Each scene shows the same named points in several views. A view is turned or mirrored, shifted and resized as a whole, has a little noise and may leave points out.

Scene 1
View 1
Z204: [ -2   9  -9  -5   7  -5  15   0  11  -3  -1 -15  12  -9  -6   5  10   8
  11  -2  -1  -3   9   8]
Z879: [  4   6   3  -5   6   1  10  -2   7   3  -1 -16  16  -2  -6  -7  10   0
  -1   0  -5  -1   8   9]
Z900: [ -5   5  -9  -3   5  -2  10  -1  13  -2  -2 -15   9  -8  -6   2   8   5
  11  -2   0  -3   8   8]
Z605: [ -7 -13  -2   0   3   5   0  -2  15  -4  -3 -15   1   1  -3  -5   5  -1
  12  -3   5  -5   0   6]
Z574: [-15  -3 -17  -1   4   0   7  -1  18  -3  -3 -14   0  -6  -4   3   4   6
  21  -3   6  -4   7   7]
Z373: [ -1  18  -9  -7   9  -4  20   0   8   4  -1 -16  18  -8  -6   0  10   7
   4   0  -5   1  17  11]
Z135: [-14   4 -17  -2   7   4  13  -1  16   6  -5 -14   4  -5  -2  -1   3   7
  15  -2   2  -1  15   9]
Z483: [  5   3  -1  -7   4  -9   9  -2   7 -13   1 -15  14  -8  -8   5  16   2
   8  -2  -2  -7  -1   6]
Z652: [-13  -7  -8  -1   4   8   4  -3  16   4  -5 -14   2   1  -2  -6   0   2
  12  -3   3   0   8   8]
Z359: [  4  -9   0  -5   3  -9   1   0   9 -22   1 -14   6  -9  -7   9  17   1
  15  -4   3 -12 -12   3]
Z253: [  1  -5   5  -3   5   3   3  -2   9  -3  -2 -15   9   0  -6  -7   8  -1
   3  -2   1  -5   2   8]
Z160: [ -1  -4  -8  -4   3  -9   4  -1  13 -16  -1 -15   5 -10  -7  10  13   3
  17  -4   4  -9  -5   4]
Z306: [-21  -6 -29   0   3  -7   7   0  22 -13  -4 -14  -7 -15  -3  17   6  11
  34  -6  10  -8   3   4]
View 2
Z900: [ 2 -6  0 -5  1 -6  1 -2  3 -4  0 -4 -3 -5 -1  2  1 -2 -2 10 -1  2  1  1]
Z605: [  0  -5  -6   0   1  -6  -6  -2   4  -6   6  -3   2  -4   5   1  -1 -10
   3   6   1   2  -3   1]
Z160: [ 3 -9  7  1  3 -5 -1  1  9 -2  3  6  4 -1 -1  2 -7 -2 -4 16 -1  0  4 -7]
Z574: [ 1 -5 -1 -8  1 -8 -3 -3  2 -5  6 -7 -2 -6  0  2 -7 -6 -1  9 -7  4  5  0]
Z306: [  3  -8   4 -12   2  -9  -4   0   3  -4  12  -5   0  -4   0   2 -17  -7
  -2  11 -13   5  13  -7]
Z879: [ 1 -5 -3  0  0 -3  3 -4  4 -5 -6 -2 -4 -6 -1  2 10  1 -1  9  6  1 -7  4]
Z652: [ 0 -4 -7 -5  1 -6 -4 -4  0 -7  5 -9 -4 -7  3  2  0 -8  2  4 -2  3 -1  4]
Z204: [ 2 -6  1 -2  1 -5  2 -3  5 -3 -2 -1 -2 -5 -2  2  2  0 -3 12  1  2 -1  0]
Z373: [ 2 -5  1 -7  0 -4  7 -5  3 -3 -9 -6 -9 -6 -5  3  8  6 -6 13  0  4 -1  3]
Z135: [  2  -5  -3 -11  -1  -7   1  -4   0  -5   1 -11  -7  -8  -2   3   0  -2
  -2   7  -6   4   2   4]
Z483: [ 2 -8  4  2  2 -4  1 -1  7 -2 -3  4  0 -2 -2  1  1  0 -4 15  3  0 -1 -3]
Z359: [ 1 -9  5  6  3 -5 -4  1  9 -3  4  8  6 -1  2  0 -7 -6 -1 15  3 -1  0 -7]
View 3
Z605: [-3  3  1 -1  0  2  5  8 -6 -2 -6  1 -1  5  0 -6 -5 -4 -3  5 -2 -2  1  7]
Z879: [ 2  1  1 -9 -2  3  4 -8  3 -7  1  6  0  2 -5 -8  1 -1  2  4  0  4 -3  9]
Z135: [  2  11  -1   1  -1   7   5  -3  -6  -1   3   5  -6   6   2  -8  -1   1
  -4   8  -5   4 -13   3]
Z359: [ -6   4  -2 -16   6  -5   6   7  -3  -5  -7   1   5  10  13  -8  -6  -7
  -4   7  -2   6   8  10]
Z652: [ 0  6  1  3 -1  7  4  5 -6 -1 -3  2 -4  5 -2 -6 -4  0 -3  5 -2 -2 -6  4]
Z204: [  1   6  -1 -10   2   2   5  -5   0  -5   1   4  -1   6   4  -8   0  -2
  -2   8  -2   6  -5   7]
Z900: [ 0  7 -2 -7  1  3  4 -3 -4 -3  1  4 -3  6  5 -7 -2 -1 -2  7 -4  5 -6  6]
Z253: [-1  1  1 -7  0  2  4  0  0 -5 -4  3  1  3 -2 -7 -2 -3  0  3  0  0  1  9]
Z574: [ -1  11  -2   0   1   3   5   4 -10   0   0   2  -3   9   8  -7  -6  -1
  -5   9  -6   3  -8   3]
Z160: [ -4   8  -2 -12   4  -3   6   4  -5  -4  -2   3   2  10  13  -8  -4  -5
  -5   9  -4   7   1   8]
View 4
Z605: [  3   0 -10  -4  -2   8   4   0   0   0  -7   2  -5 -12  -6   5   2 -10
   5 -16  -6  17  -5   8]
Z879: [  3  -6  -8   8  -3   3   0  -8   4  10   5   5   8  10   7  11   3 -10
   5  -2 -11  -5   1 -10]
Z373: [ -3  -2 -14  12   4   9  -8  -6  12   6  16  12  13  10  -1  19   2 -12
   2   6 -18 -12  -3 -16]
Z359: [ -5   3 -15  11  -7  -1   7   0  13  -2  -6   2 -14 -20  -9   3  -9 -11
   2 -24 -11   9  -5  -4]
Z900: [ -2   0 -14   6   3  10  -4  -3   9   2   7   7   4  -3  -6  14   3 -11
   2  -4 -14   3  -5  -5]
Z253: [  3  -3  -7   1  -4   4   3  -5  -1   7  -3   1   2   1   2   7   3 -11
   6  -9  -7   5  -1  -1]
Z135: [  1   2 -15  -1   9  20 -11   0   6  -1  13  12  11  -3  -9  20  11 -10
   2   4 -15   6  -7   0]
Z652: [  5  -2 -11  -9   6  19  -4  -1  -2   2   3   7   8  -3  -6  14  11  -9
   5  -2  -9  15  -7   8]
Z306: [ -8  10 -25   1  10  23  -9   8  18 -16   9  13  -6 -31 -29  19   6 -12
  -4  -8 -17  20 -18   4]
Z483: [ -5  -1 -15  15  -4  -2   2  -4  14   3   2   6  -4  -5  -4   7  -7 -11
   2 -13 -14  -2  -3 -11]
Z160: [ -6   3 -17   9  -3   6   0   1  14  -4   0   6  -8 -17 -13   9  -4 -12
   0 -17 -14   7  -8  -4]

Which points are out of place in each view (at most two, in the order of its rows)? Write none if all are in place.
view 1 => Z204
view 2 => Z160
view 3 => none
view 4 => Z605
